Each row is a point on a landscape with many valleys, with its height.
From any point a ball takes the steepest step (drop divided by distance) to one of its 2 nearest points. It stops when none of these is lower. Distance is the straight distance between rows; heights are no part of it.
teg height 18.5: [  9 -22  -2   1  24  -1  -3  -4   4  17   3  -1  -4  11  15  11  -3   7
   5  -2  -2   4  -7 -12   5  -3  -1]
sinu height 57.2: [  4  -1  -8   5 -13  18  -9  -8  10   5   7 -15  -7  19   3  -6  15  -5
   2 -12   1  -9   0 -19 -11 -11 -16]
sepa height 44.1: [ -5  -1  -8  -5  12 -17   7  15 -10 -10  14 -10  17 -17 -22  -5   0   7
  -2   1  15   7 -19   6  10  21  12]
mirun height 40.2: [ -9 -11  -8 -17   3 -17  -4  14 -18   7   9 -10  15 -24 -20 -10   5  11
  -6 -21  27  -9 -13  14  16  22  21]
fos height 49.1: [  6   7  -6   3 -13 -13 -14  -5  10  -3  17  -4 -22   0   4 -13  -9  -6
  19  -5  24 -14   8 -10 -19   5 -12]
genu height 19.7: [  5  11  17   9  13   4   9  -3  14   2  -7 -32  16   8  -3  13   0   0
  -9  17  -4   1  10  19 -10   6  10]
nugo height 52.6: [ 17 -11 -18  14  -6  10  -6  -2  17 -16   5   5 -20  -7   9 -11   1 -16
  18  -2   2   1  -4 -22 -15 -11 -26]
fet height 26.1: [  4   5  14  13  11  28   2  -7  21  -3  -4  -4  -6  20   2  14   6  -6
  16  24 -13  -3  22   3 -16 -22 -21]
Sipid height 54.0: [ -5   7  19   5 -16   8   7  -1  11  13   4  -3  15  29 -11  14  21 -16
 -15  17 -24  24  -4  17  -9 -10   5]
kapuf height 13.5: [-11  12   1  17   7   6   4  10  -6  -7 -11  37  -5   5  -5   1 -11  -7
  -6  23 -17   3  11 -11  -4 -13 -15]
peg height 40.8: [ -4  -1 -11 -24  -3 -26   5  -8  -1 -21 -13  -4   1 -28  -4  -5  -7   8
   6  -3 -10  -1  -5   1   9   1   1]
sizi height 33.8: [  5   9  15  12  -2   2 -16   0  10  37  -3   2  19  34   3  21  30  -5
  -4  11 -12   1   3  -1   0 -16   9]
zir height 50.6: [  3  -7  21  -5  -7   7   3  18  12  11   1 -17  21  17  -9   0   1  -4
 -30   3   1  19   3  18  -2  12  25]
pegok height 71.7: [ 12  -8 -17  23   7  19  -2  -6 -15  24  21   5 -14  23   8   4  28 -13
  11  -4   8   3  -5 -11  16  -3 -13]
vuko height 58.9: [  3   5   7   7 -18   7 -11  -6  -8  -2  -8  20   0  -4  28  -7 -15   1
   0 -21  12  -3   1  -8  -2  10  -2]
Mede height 55.3: [ 10 -14  -8   5  -8 -38 -18  -7  -3   8   5  -5   9 -17  16   1  -3   5
   1 -18   9   1  -9  -5   6  11  17]
Res height 26.4: [ -2   5  -6  26  10  -7  -1   5  13  -7 -13  29 -13   4  19   1  13 -31
  13  13  -8   5  14   5  -6  -9 -13]
vidi height 52.8: [-12   7   6  16 -24   6   6  -7   4  12   5  10  13  33 -11  18  34 -24
   1  26 -14  21   4  17  -7 -15 -16]
zuze height 79.3: [ -7   8   9  10  -2  -2   0 -14 -10  21  14  -2   7  17  -1  11   4 -11
  -3   7  28   0   0  14   1  -7   6]
gado height 13.8: [ -9  -1  -4 -16  -7   5   0 -10 -11  11   9  -3   4 -25   3  14 -10   0
  -3  -3  13  -1  -3   6   3 -16  22]
Sig height 5.2: [  5   4   3 -16 -23   5 -11  -1  -3   7  16 -20  10 -23  -3   3 -13   3
  -1   1  17   7   4   4  -3   2  27]
Piros height 35.7: [  8  10  12   7 -11  22  -8 -12  12   2  -4   3  -8   9  28  14   0 -11
  18   5   1   4   9  -2  -8  -6  -5]
Kepof height 47.5: [  2  32  14   8  21   4  13  10  20 -12   3   4  -1   4 -10   0 -12 -19
   5  24 -28  14   6  12 -16   4 -10]
Faz height 26.8: [ -5 -23  -8  -8 -15 -12 -12   0  -4  -3  -7  -4   6 -19   7  -3 -15  21
  -5  -4   7 -14   7  -7  -2  13   4]
Por height 25.9: [-14  16  23  -1  13  22  14  12   4  -2  -6  -1   3  14 -14  19 -10  13
 -15  24 -19   2   8  13 -11  11   1]
kup height 45.0: [ -3  -2  -2 -20   0 -23 -12  11  10 -12 -10 -16  18 -42  -8 -18  -1   6
  20 -14  15  -9   4  23  -2  25   6]
tav height 15.7: [  5   7  19  -3  29  -2   9   8  14  -4  -7 -18   2   3 -11  -4 -14  10
   1  17  -8  -4  18  16  -6  14  -1]
Vog height 53.2: [  3  -3 -18  23  -9  -4  -6  -6  -4  -6  18   8 -29   8   8  -7  11 -14
  13  -5  22 -17  -4 -10  -6   3 -18]
rilat height 24.9: [ -4  -8   3  -2 -17  -4  -4 -14  -6  17   2  10   1  21  16  25  27  -6
  -1  -3  -9   6  -7  -7   6 -20   8]
luk height 32.6: [ -2 -28  -2 -13 -18 -14 -17  -1 -12   1   0   2  -3 -29  10 -12 -16  26
   3 -32  13 -24  -3  -5   2  20   1]
Bevid height 49.4: [-12 -10 -11   4  25   3  11  -2  -2  -3  -3  12   3 -19  -5   7  -2  -7
  -9 -12  -4   4 -11  -6  -4 -17  -5]
dek height 60.5: [  5  -2   6  12 -27  25 -18  -3  22  17   0 -16   6  39   6   8  52 -14
  21  -3  -4   2   6   3  -4 -16 -10]
kolep height 77.5: [ -7  10  12  29   6  23   7  -5   2   5 -12   8   8  29   4   2  16 -15
   1   7  10   0  14  10  -6 -11 -24]
zuti height 46.9: [-15  -5  -8  -7  12   6  19  -3 -11 -11  -3  18  -2 -14   0  11  -9   2
  -9   6 -18  18 -12   1   4  -4   0]
seb height 22.5: [ -6   2  -7 -10 -12   8   4  -8   7  -9 -10 -32  15   0 -10   7   1  18
 -20   5  -5  -4  -5   1   0  -1  16]
sako height 32.5: [-13   2  15   1  13  20   5  15  -4   4  -6  -3  26  -2 -13   7  -9  23
 -19   3   5   1   3   6  -3   9  13]
ridum height 21.4: [-10   8  21 -23 -18   5  14   3   3  13   1 -16  14   5 -26  12  -1   8
 -27  10 -22  19 -11  29   3   1  28]
Diso height 25.8: [ 23  -9   1  10 -11  19  -6 -15   8  17  13  -6   9   6   5   1   5 -13
   8   8  -1  15  10 -13  -1 -27 -11]
zik height 43.3: [  3  12 -17  21  13   5  -3  -2   6   8 -17 -14   0  12  11   9   8   8
 -10   8  -9 -11   2  -8   0  14  11]
lasel height 43.5: [ -9   3 -19   6  21  20  20   6 -13   0   4  15 -22   6  -8  -5  -3 -11
 -13  -2   1  -2  -3  -1   5  -5  -9]
kirak height 16.9: [  0   8   5   6   8   5   2   9  13   4   3   7  -2  38   4  16  20 -10
   5  20 -21  12  -1  -4  -6  -1 -11]
tubi height 35.5: [ 10 -13  15 -24 -21 -23  -3  -8 -19   1  18   5  13 -14 -11  -3  -3  19
  -7 -20   6   4 -10 -13  15 -12   8]
Vok height 49.5: [ -6 -10 -15  -9  15 -26  -2  17 -18  -8   2   0  -1 -25 -22 -16  -9  19
  -1   3  14 -20   6   5  16  21  -2]
devu height 38.9: [ -8  -8  12 -31  -6 -12   2   0 -29  -4   3  15  13 -17 -17   1  -8  31
  -4 -12  -3  -1 -11  -3  21  -3   4]
notus height 55.2: [  4   4  23 -10 -20  11   3  -6   9  10   1  -2  19  17  -5  -3  12 -17
 -13  -4 -14  23   0  10  -3 -21   7]
Par height 28.7: [  0   1  -2  19  21 -18  -7   3  12   2 -14  12  -6   3  22  12  -4 -11
  12  10  -2  -6   4   0  -7   0   0]
Tasim height 55.9: [  6   4 -21  25  11  10   0  -6  -1   1   3  -1 -34   4  10  -3  -6 -11
  14   7  17 -18   5  -3  -7   5  -8]
zot height 31.8: [  2  -4   1  22   5   6 -19  -1   6  31   3  -1   7  32   2  15  28   0
   4   3   1 -13   8  -9  -8 -12  -9]
Vifo height 73.9: [  9 -11  -1  10 -13   5   2 -16 -19   0  20  21  -6  10  -1   0  34 -19
  10 -14   4  10  -1 -14  11 -32 -28]
Morev height 49.7: [  9  24  11   1  20  12  13  -2  15 -15  -8   4 -17  12  -6 -17 -14 -16
  13  10 -17   7   5   7  -5  -8 -16]
Fupi height 27.4: [ -1   1   5 -20  27   5  -5  21  20  -3  -5 -24   6 -26 -14  -8  -3  10
  11 -15   5 -15   6  17  -7  23  12]
puro height 38.8: [ -2 -16 -19   3   9 -28   3  -5  -7 -18 -22   5  -5 -24   2  -7 -12   8
   0  -4  -9 -11   6  -5  11   1  -9]
bon height 21.1: [ -2   8   3   5 -14  16   1  -8  -4   4  -4   7  -6  36  11   7  17   2
   7  12 -10   2  -3  -7   4  -6 -16]
Nifi height 54.1: [  8  13   5  -4 -16   9  -4  14   7   8  -2  -1  -2  26  12  -9  10 -15
 -14  -8  -8   8   3  -8  -5  12   7]
kebez height 43.4: [  8  -9  11  -2 -16 -16  -5  -8  15   2   7  -4  15  19   0   4  20  -5
  -2 -22   4  12 -27 -10  -9 -19   3]
lomal height 35.1: [ 10  -6  -4  12   9   3  10  11  10 -23  -3  19 -15  -6   1  -9 -19 -14
  10  20  -8  14   3  -3  -3  -6 -15]
tuz height 55.0: [  9   2 -14  -1  -2  15  -4  -2  12 -15  10 -11 -12  -5   0  -2  -6   1
   6   4  -5  -3  -2 -24 -13  -7 -15]
vama height 38.7: [ -3  -6   7 -11 -25 -16 -11  -8  -9 -10   7   6  -3 -20   4 -19 -15  15
  11 -31  26 -17   0  -3  -9   5  -7]
zop height 12.1: [ -4   9  10  -3   8   1  12   3  -5   6  15  17  -1  24 -10   5   8  -9
   0   8 -21  18 -17  -5   1  -4 -11]
Tisiz height 18.8: [ -6  22  -6  -6  21   5   8  14  -9  10  -2  -1   0 -14  -7   0 -17  -5
  -8  19 -10  -1  17  13   4  15  15]
Pup height 26.6: [ 12 -12   2   0   4   0 -18  -1  15   7  10 -11   4  -7   5 -17  -9  11
  11 -28   5 -15  -6 -23 -13   3  -6]
mes height 11.8: [  0   7  13  -6  26  -3   9   6  -3   8   9 -10  12   7 -22   0 -12   7
  -3  17  -8   6   1   7   1  -1  -2]
mok height 52.7: [  0   3  -7 -16  -5 -33 -16  -6  -1  10   8 -17  19 -33  -1   2   2   8
   0 -11   8   0 -13   3   6   4  29]
Naz height 26.2: [ -1   6  10  -3  13  -7  -6   6  -1  20   5 -17  10  16  -2   8  -3  16
  -9   4  12 -10  -3   5   2  12  23]
pem height 23.5: [  5  20  -2   4   8  10   1   3   2  -3 -16  -5   4 -11  -3 -10 -20  -6
  -7  15  -7  -5  25   5  -5   0   2]
viru height 35.3: [ 11  -9  -2 -14 -11  -6  -3 -13 -22  10  16   1 -17   4   9   1  -9  10
   0  -9   6  -7   2 -16  16  -6  -3]
Zava height 56.5: [  2   7   2   4 -16   9 -13   7   5   4  -1  12  -1   7  20 -15   4 -18
  -4 -27   8  -1   5 -11 -13   3   1]
Gusi height 69.5: [  2  14  -8  23   9   0   3  -3 -23   8   7   3   4  28  -6   2  16   5
  -9  10   0   3 -15 -13   8   5  -3]
vor height 28.3: [  8 -13  -5  21  -4  -9 -21 -10  11  23  15  -1  -2  21  16   9  27 -10
  18 -11  15  -7  -5 -12  -9 -13 -14]
Luza height 21.3: [  8   2   6  -8  30   1  11  16  25 -18  -5 -16   3 -10 -12 -18  -9   2
   6  -4   2   2  -1  11  -9  15  -3]
Pip height 20.1: [ -9   5   1 -12  -3   2   4 -16  -1  11  -5  -1   0  -2  14  21   6  -9
  -5   1  -2   4  -5   1  -3 -17  11]
pari height 49.8: [ 13  -7   0   9 -15  -4  -2  -1  19 -16  -4  14  -4  12  14  -8   7 -21
  14   3  -6  16   4 -12  -8 -14 -26]
muduf height 44.6: [  8   2   1  -7  -7 -20 -11  -3  -2 -14  10  13 -26 -11   6 -22 -13   3
  17 -23  18 -19  -5 -15 -15   4 -12]
Fifif height 23.4: [  9  -8  -4  12  11 -23 -14 -12   6  13   0   5  -5   8  17   6   7  -2
  14 -14   3 -12  -1 -11  -6  -7  -7]
pesu height 26.9: [-15  -2  -6   8  10   3  -1   0  16   7 -16 -30  13  -7  -5   9   3   7
 -16  -9   9 -24   6   9 -13   8  12]
fuz height 46.6: [  5  -8   9   9 -17  -8  -6 -11  14  -5  -4   9  13   7  18   1  15  -9
  10 -14   6  12  -9 -12 -11 -14 -13]
bovez height 18.6: [ 19 -14  -1  28  -4   9   1  -8  -3 -11  -2  32 -25  11  15 -16   4 -16
  28  -5   9   7   3 -10   7 -12 -34]
tefil height 28.9: [ 10  11  24  10  19  18   8   3  23 -10   4   0 -14  18   8  16 -10  -4
  16  27  -8   5  12   7 -13   1 -10]
biv height 78.4: [ -6   4   9  22  -1   8  -6  -7   1   2  -3   1   6  15  10   4   0  -5
   2  -1  24 -10   9   4 -12  -2 -10]
togut height 34.5: [  9  -9 -15  13  -2 -31  -7   0  -6 -27 -15  23 -15 -21   3 -22 -12   4
  -2 -15  -2 -15  -2 -19   4  -3 -16]
sidu height 55.7: [-18  -5 -10 -19  12  -5  16  27 -12 -13  -9   1   6 -17 -34 -12  -9  15
  -5  21 -12  -1  10  25  20  28   2]
Livo height 35.8: [  0  -6  -9   8   7 -22  10 -10 -16 -16  -4  25 -22  -4  11   8 -10   8
  10   5   4  -1 -14  -8  15   2  -2]
limon height 37.2: [-14  -6  10   3  12  -1  10   0  -4  -7 -13   9  13  20  -7   2   0  11
 -11 -10   0  -3 -13  -5   3 -10 -15]
satut height 13.3: [ -2  10   7 -16  -2  20  13   1   8 -14  -8 -24   9 -23  -6   2 -15   9
  -4  16 -10   5  12  21   0  14  16]
fupin height 30.9: [ 13 -10 -10   4   5  -4  11   6   4 -29  -2  22 -32 -22  -1 -21 -24 -14
  16   3   7   3   1   6  -2  -5 -11]
Betoz height 19.8: [  8  -7   0   4  20 -11 -15   7   8  -3  -7   1   2 -13   8  -8 -14  20
  14 -10  -2 -10  -5 -14   0  10  -1]
Nel height 30.7: [-24  -4   3 -11  10   6   6   2   8   0 -13 -14  14  -7   5  15   4   4
 -15 -11   7  -6  -2  19  -8   8  23]
riziv height 13.9: [-10  16  -5 -16   5  -4   6   8  -6  18  11   2  -6  -3  -1   4  -2 -16
 -12   7  -8   7   7   8  -2   5  20]
dup height 32.3: [-12 -13  -8 -18 -15 -14 -17  11  -4  -9 -17   2  20 -39   1  -5  -5  24
  -3  -6   3  -6   6   4   7  17  15]
rufo height 47.3: [  3  -6   7  -7  -5 -19  -9  16  -1   2  11  -8  30  -7 -12  -1  -2  14
 -12   3  10  16  -9   0   7  19  22]
viz height 61.4: [ -1   5  -8  16   4  -1   0   0 -16 -10 -13  13   1 -18  11 -12 -19   5
   1  -9  22  -8  -4  -1   6  16   2]
lopas height 32.7: [ 13 -12   6 -23 -29 -26 -11  -8 -21  11   9 -14  17 -19 -25  -3   5  21
 -18 -19   2  -2 -16  -8  25 -22  26]
padag height 18.4: [ -5  15  10 -28 -12  17  11   1   9  -6  -2 -33  16  -9 -24   5   0  16
 -15   7 -13   8  -7  18   1   7  21]
kor height 49.6: [  0   3  -3 -25 -14 -36 -20  -1  -4  -3  -2 -13  27 -39 -15 -10   3  14
  15 -10  17  -4  -3  12  10  15  18]
gigaf height 75.4: [  2  -9   3   9  -2  10   2 -16  -8   8   3  21 -12  16  14  -6  16 -19
  12 -26  14  -7  -2  -6   4 -21 -24]
vube height 34.2: [-17  -4   9   4   5  17   7   7   3   3 -12   3  16  13   2  14   4   3
 -22  -3   1   1  -5   5  -8   1   4]
befu height 8.3: [  1  10  20   1  19   3  13  10   1  20  19   8  11  26 -21   0  -5  -5
  -9  21 -28  24  -7   6   2   1  -8]
rozi height 72.7: [ 18 -13  -6  12  -4  15   2  -4 -19  21  30  13  -2  27 -11   2  38 -11
   7  -1  -6  18  -5 -11  15 -17 -19]
kon height 44.7: [ -1 -19  -8 -17  21   1  12  17   4  -6   6  -4 -12 -20  -9  -8 -16  -7
  -1   4   5   6   6  18   4  16   6]
fur height 28.4: [ -5  -7   7  -6 -19 -21  -4  -5 -18  13   6  14   1  16   9  19   5   6
 -10   9  -6   7  -2 -10  10  -6  10]
zol height 21.2: [-13  19   3 -19 -11  11   6   8   2 -27 -13  -3   2 -24 -11  -7 -17  10
   6   5   0  -5   9  16  -5  17   4]
lazev height 25.6: [ -7 -12   3   3  -9  -3  10  -8  -8  -2  -9   3  13  10  -9   3  -4  -1
 -18  20 -17  12  10  -6   1 -14 -11]
Tifeg height 7.4: [ -7 -22 -16   6   0  -4  -3  -6   2   5 -14  -1 -19  17  18  11   6  -4
  -5   6  -5 -13  10  -6   0  -4 -12]
peket height 39.1: [ -4  -7  10 -19 -12 -17 -14  15  20  -6  -3 -12   8 -18  -3 -16 -13   6
   8 -10  14 -12  17  12 -14  20   5]
lupa height 34.9: [-13  11 -26  -7   6   1  10   6 -11 -15 -13  -8  -9 -17  -9 -16  -4   1
 -11 -10   1 -15   1   2   4  13   3]
zesu height 44.9: [ -7  25  16 -11  12 -13   2  11  14 -10   6  11   9   3  -8   2  -7  -7
   3  11 -20  10  -5   3 -15   1   1]
Poral height 33.3: [  4   8  17 -27  -2  -9 -20  19  19  -1   4 -16  16 -18  -3  -3  -3  16
  12 -15   9  -6   0  14 -10  23  22]
zabam height 70.6: [ 15  12 -23  33  16  15  -4  -3 -10  14   7  -3  -7  13   3  -1  14  -7
   3   8   3  -1  -5 -16   6   3  -3]
rep height 41.2: [ -6 -19 -11 -11  16  -8  10   2  -1 -14   3   5 -14 -26   4  -5 -13  -5
  11 -13  14   2  -9   9   6   6   1]
Godu height 76.7: [ -6   1   3  28   1  18   4 -10   0  -4 -10  26   1  17  10  -2  21 -28
  14  -6  11   7   5   5  -3 -21 -26]
mul height 23.8: [  1   9   0 -17 -17   2  10 -10 -11  14   6 -13   2   6 -10  10   2  -2
 -17  10 -19  19 -11  10  15  -6  25]
Rem height 52.3: [ -9 -11  -9 -20  -2 -10  -2  18  -8  -1  -3 -19   2 -13 -11 -10 -10  23
  -5   6  11 -14  10  14  13  34  13]
valef height 65.2: [ -9  13  -4  -5  16  -5  10  -6 -14 -16 -17  -6   9 -16 -11  -8 -17  19
  10   2   6  -4 -12  13  16  13   3]
lorav height 48.4: [  0   8 -16  16  -8   2   2  -1  -1   4  13   2   0  12   8  12  22 -24
  -3  10   5  15  -7  -6  -6  -4   1]
tozo height 20.2: [ -3   7  -1  24  -5  -8   0   8  -1 -14 -10  49 -19  11  -2  -6   1 -24
  13  20 -12  10   7   0  -2 -19 -25]
rok height 66.8: [ -7  11  -4  -7   9 -15  20  -6 -19  -9  -3  -8   7   6 -18  -8  -7   9
  -6  12  -7   6 -16  12  21  14   1]
Kenov height 52.2: [  0  -6  -3   6  15  15  -1  -3  13   3   0   5   2 -17   9  -1  -8 -12
   5 -20  12   2   4  -1 -15 -11  -4]
defo height 30.1: [  5   4   1 -34 -17 -10  -4  -3 -15   9   2 -22  15 -15 -29  -9   4  19
 -15 -18 -16   0 -15   0  27  -7  29]
bofu height 31.7: [-10  -4   3   5  -2 -20  12 -14 -26  -1   2  23 -12  19  13  16   3   4
  -2  11   2   4 -11  -1  14   0  -5]
nimo height 53.1: [  3   7   2 -17 -17 -16  -3  -2   1  -5  11  -7 -11   0  11  -8  -7  -8
   9  -5  10   1   4  -2  -3   8   4]
gop height 39.4: [ 19  -9  -7  -2 -17 -20 -14 -13 -14   9  26  14 -20 -14  19  -2   6  -4
   4 -23   4  -8   5 -23   2 -11  -5]
ketur height 26.3: [ -6   4  -4   7 -28  -3  -4 -17 -18  -3   4  18 -18  27  17  12  19   1
  14   2  -1  -7  -2 -15   6 -10 -17]
nure height 22.6: [  8 -10   0   9  -6   4   5  -5  -9   9  11  12   0  12  -4  -2   2 -14
  -2  16 -11  14  14 -11   2 -20 -20]
Leze height 29.0: [-22  12  17 -12   3  20  13  17  -9  -7   5  13  11  -1 -17   6 -14  16
 -14  12 -13   8  -8   9  -4   9   5]
Vudul height 14.0: [  0   5   7 -18   0   7   5   3  -2  -4   9 -15  21 -31 -11   1 -15   4
   2  13  10  19   1  20   7  12  20]
fonab height 39.6: [ -1   3 -13  14  11  -3   5 -15  -4 -14 -17  15 -28  -4   8   2 -11   5
  16  11  -6 -14  -7 -11   8 -18 -14]
Sov height 41.0: [ 12  22  -5  15   1  25  -6  -4   8  13  -8 -14  -5  25  19  16  16  -3
  -1  11 -15  -3   2  -5  -5   9   7]
Lal height 59.3: [ -2  -3   6  -3 -17  14 -12  -8  23   2  -9 -25  -2  14  14  -4   6   4
  -3 -23   2 -21   2 -13 -18   0  -5]
Pusod height 38.2: [ 15  -7   9   0  18  -3   4  12  13 -18  -8  11   2 -15   2  -7 -28   2
   8  18  -8  19   5   7   0   7  -4]
Sopo height 43.1: [ -9  10 -10   2  21  10   9  -6   5  -9  -8   7 -27 -17   5   8 -18  -4
  11   9   6 -10   0   6  -5 -11   0]
burok height 45.9: [ -2 -12 -17  -7   6 -30  -3   6 -17 -16   8   1   1 -30 -19 -15  -1  22
   3 -24  14 -21  -9 -10  11  11  -8]
zefol height 28.2: [  4   3 -22   6   5 -16  -5  15  -2 -20   2  20 -12 -19   2 -14  -9  -7
  -1   0  -7   1  -2 -18  -4   4  -2]
mun height 35.6: [  7  -6  11  10   0  28  -8  -9  11  36  -9  -7   8  39   5  17  43   0
   2  -3 -20   5   2   0  10 -17   1]
pozu height 43.2: [ 18 -14  -6   2  -8 -10 -10  -7  -7  20  26   3  -6   0   9   8  14 -18
  -1  -7   7   9  -1 -16   5 -17   1]
Gekab height 56.6: [  2  -4   6  -5 -26  13   0  -3  12  17   8 -19   3  20  -5  11  27 -22
 -18  -5   0  18  -9   8  -5 -21  15]
Bufo height 23.0: [  1   4   7  10   6   9  -4  -6  14  20  -2 -35  14  14  -8  18  10   9
 -15   4   4 -10  -1   3 -12  -5  18]
zok height 18.3: [ 15  -9  -6  10  -8   7  11  -1 -23   0  15  29 -20  10   7 -12  10 -20
  -3  -1  -8  17   9 -12  16  -8 -22]
segon height 60.9: [ -2   9  11 -12   1  14  -7  -2  13   3 -11 -20  -1  10   7   5  -6  15
  -1  -9  -5 -19   5  -2 -11   4   5]
nakuv height 50.8: [-10   0  -5  14 -18 -15   5 -13  -3  -1  14   8   8  19  -1  20  24 -26
   3  20   1  16  -7   6  -6 -18 -10]
muvu height 40.3: [  1  -6  11  -3   1 -12  -3  -3   3   1  -2 -11  21  13  -9   1   3  14
  -8 -15   7   2 -20  -7   0  -7   3]
kapad height 49.3: [ 15  -2  20  -7 -17  -5  -9  11   0  14  11 -10  24  11  -9  -9   1   1
 -20  -4   7  22  -8   3   7   7  30]
Madi height 36.3: [ -6 -15   6  -8   1  -5 -10   3  -8  18  -2 -10  19 -16  -7 -13  -7  16
 -11 -28  26 -17  -3   5   7  10  13]
Kemo height 45.8: [  6 -12 -10  11  -2  -7  -8   5   4   8  13  -6   8   4   4  -1   9 -13
  -9  -2   7   7   0 -11  -8  -3   4]
gero height 47.6: [-12  16   6  18  36  20  22   8   7 -12 -28   3  -7  -8  -8  11 -17   1
  -8  25 -12 -10  19  25  -7   2   5]
vafib height 41.8: [ -7  21  32 -17   1  -8  -4   7  11  -9 -11   0  23   2  -5   4 -12  12
  -2   9 -12   3   6   7 -11   2   5]
gam height 47.0: [-15  -9  -4 -23  23   0  25   6 -10  -4   5   6  -3 -27 -15  -1 -13  -2
  -4   9 -12  13  -3  19  10   2   2]
pab height 57.8: [ -3 -20  -9  10 -27  27  -6   1   5  16   4 -11   2  23   5  14  35 -12
 -11  -1   1   8   3  -7  -6 -15  -1]
denob height 20.0: [ -1 -16 -10  11 -13 -13 -24   0  12  12  -5 -10  -2  -6  22   2  -7   6
  -2  -8   3 -18  13 -14 -19  13   2]
Lites height 44.3: [ -8   2  -6 -15  -1   2  19 -17   2 -16 -11  -3   6 -22  -1   4 -11  -2
  -1   0  -9  12  -8   8   3 -11   0]
rus height 63.4: [ -8   2 -10  11  10   3   5  -3  -7 -14 -26  -4   1 -30   6  -8 -18  23
   9   0  16 -11  -3  12  11  27   9]
vedo height 13.4: [  0 -18   2   5  34   7   1   7  10  -4  -9  -3  -5   2   9  11 -14  20
   7  -4   0  -8 -10  -3  -3  13   1]
lunob height 19.2: [ -4  17   5   8   0  17  -3   2   0   5 -11   9   2   7   4  -7  -6 -10
  -9   9 -13  -5  25  -9  -7 -14 -10]
Dil height 23.1: [ -8  14  10  13   5  17  11   4   6   4  -1   2  -2  20 -12  10  -1  -5
  -7  30 -18  -3  23   7 -11  -7 -13]
suma height 31.2: [  7   0  -4   4 -13   3  -4 -15 -20   0   7  22 -31  10  23  -1  -4  -1
  17  -3   2  -5   2 -14  13  -6 -15]
Dizav height 37.8: [ -5  12  26 -29   4  -2 -11  21  11  -6  -7  -9  32 -12 -12   3  -8  29
   6  -1  -3  -1  -6  11   0  19  16]
buna height 13.7: [  2 -17 -24  23  -9  -3 -19 -10  12   1 -11  -8 -23   2  26   5  -1   2
   5   4  -3 -18   7 -15  -9  11  -6]
nozer height 39.8: [ -3   1 -25  -7   8  -2  19  -3 -25  -2   1   6 -23  -7  -4 -15   0 -10
 -17 -18   0  -6  -6  -2  17  -1  -3]
Velig height 24.7: [ 16  -7  -2  26   6  -2   4   1  13 -25  -7  28 -36   3  13 -16 -13 -17
  29  -2  15   0  -5   1  -5  -8 -17]
Bani height 42.1: [ -5 -15  -6 -27   1 -22  -5   5 -26  -5   4  -3  12 -30 -25  -9   5  38
   3 -22   3 -19  -9  -5  24   5   2]
rudon height 45.7: [ -5  13  -4  16  26  19  14   7  13 -18 -17  13 -23 -19  -1  -1 -27  -6
   5  23  -8  -5   9  18  -6  -5   2]
Ziz height 68.2: [  4   7  -5  11  10  -8  11 -15 -19  -3   2 -12   3  14  -1  -4  -2   9
   4   1  11   2 -20  -5  17   5  -3]
vamun height 27.0: [  1   6  -9 -33 -16 -10   7 -19 -18   4   2 -16  -3 -10 -11   1  -4  14
  -9   2 -15  -2  -4   0  21  -5  15]
kete height 53.9: [-17  -9 -10 -20  -5  -7   8  22 -11   1  -9 -14  10  -2 -22  -5  -2  14
 -26  14  -3  -3  15  18  10  23  13]
bukub height 56.4: [ 13  11  -7  -5 -38 -12  -8 -18  -7  -6   8  -3  -9  11   8 -10   0  -6
   6   2   3  -2   9 -13  -3  -9  -9]
razu height 32.2: [  3 -15   5   1 -11   1 -25  -1  10  15   5 -26  15 -12  -9  -9  -7  19
  -8 -27  17 -17  -6 -12 -14  11  11]
gom height 52.1: [  2   7  11  -8   8   9   7  16  11   4  -8 -14  11  14   6 -10   0  -6
 -20 -10  -9   5   9  10  -2  22  17]
mozun height 28.8: [-19  26  -8   1   6   2  13   5   4 -32 -17  -7  -7 -11 -10  -5 -11   0
  -4  13  -5  -7  -2  11  -5   8  -1]
dirok height 20.7: [ -1  10 -11  -6   3  -2   0  11  -5   3   8  22 -17  -7   8  -3  -1 -22
  -5   3 -10   3   9 -10  -4   0   0]
gevus height 12.2: [ 22 -12  -9  28   4  -2  13  -3 -16 -15   4  39 -31   6  -1 -14   6 -19
  11   0  -7   9  -1  -8  19 -19 -30]
vuto height 59.2: [  6  14  -8  -3 -27  -5  -5 -11 -19  -4   9 -12   8  -2 -10  -9  -5  -4
 -11   8   3   3   7  -8   4  -4   4]
zab height 36.5: [  5 -16 -15  14  15 -10   3  -1   7 -29 -10  10 -20 -33   5 -19 -18  -3
  15 -16  18  -8 -13   5  -1   9  -5]
Bizap height 36.7: [-20  -3  -4 -23  -7 -17   0   7   1 -11 -16  -8  17 -23  -8   6  -3  19
  -4   8 -12  -4   1   8   4   9  14]
kazo height 59.1: [  4  -4   8   3 -18  33  -2  -3  17  18  13 -11  -2  25  -5  15  34 -17
   8  12 -12  12  10   0 -11 -20  -9]
zib height 32.4: [ -1   5  12  -6   9  23   5   0  19 -11  -7   5 -10   9  21  16  -4   1
  11   5 -10   5  -4   0 -12  -2  -4]
piz height 45.5: [  2 -19  -7   0   1   0  12   3 -14 -14  17  23 -17 -20   6  -5  -8  -6
  -4 -16  12   7  -8  -9   3  -7  -8]
vil height 46.4: [ -2 -18 -11   2   6  21   8   6 -17   4  13  13 -17   7   8  -1   2  -1
  -8 -16  10  -1  -8 -13   3   1  -8]
Pavim height 38.6: [ 12  18   2  -1  -8  21 -13 -14  16  18   2 -18  -6   4  24  15  10  -5
   9   4  -8  -5   6  -6 -12  -5  12]
Rab height 29.5: [  7  10  19  -4  13  16  -8  10   7  15   3 -28  13  -3  -2   2 -13  22
  -2  -6  16 -16   5  13  -1  29  22]

Where does a ball stop that starts at each point below?
Ziz => vedo
rudon => Sig
Sipid => befu

Call two points neighbours if one is among the 2 nearest of the other. Go from one point of each pair to the other, from neighbour to neighbour, staying as low as possible. Name the highest point that can't be avoided.
riziv / kapuf => pem
kapuf / vedo => Par
Sig / satut => Vudul
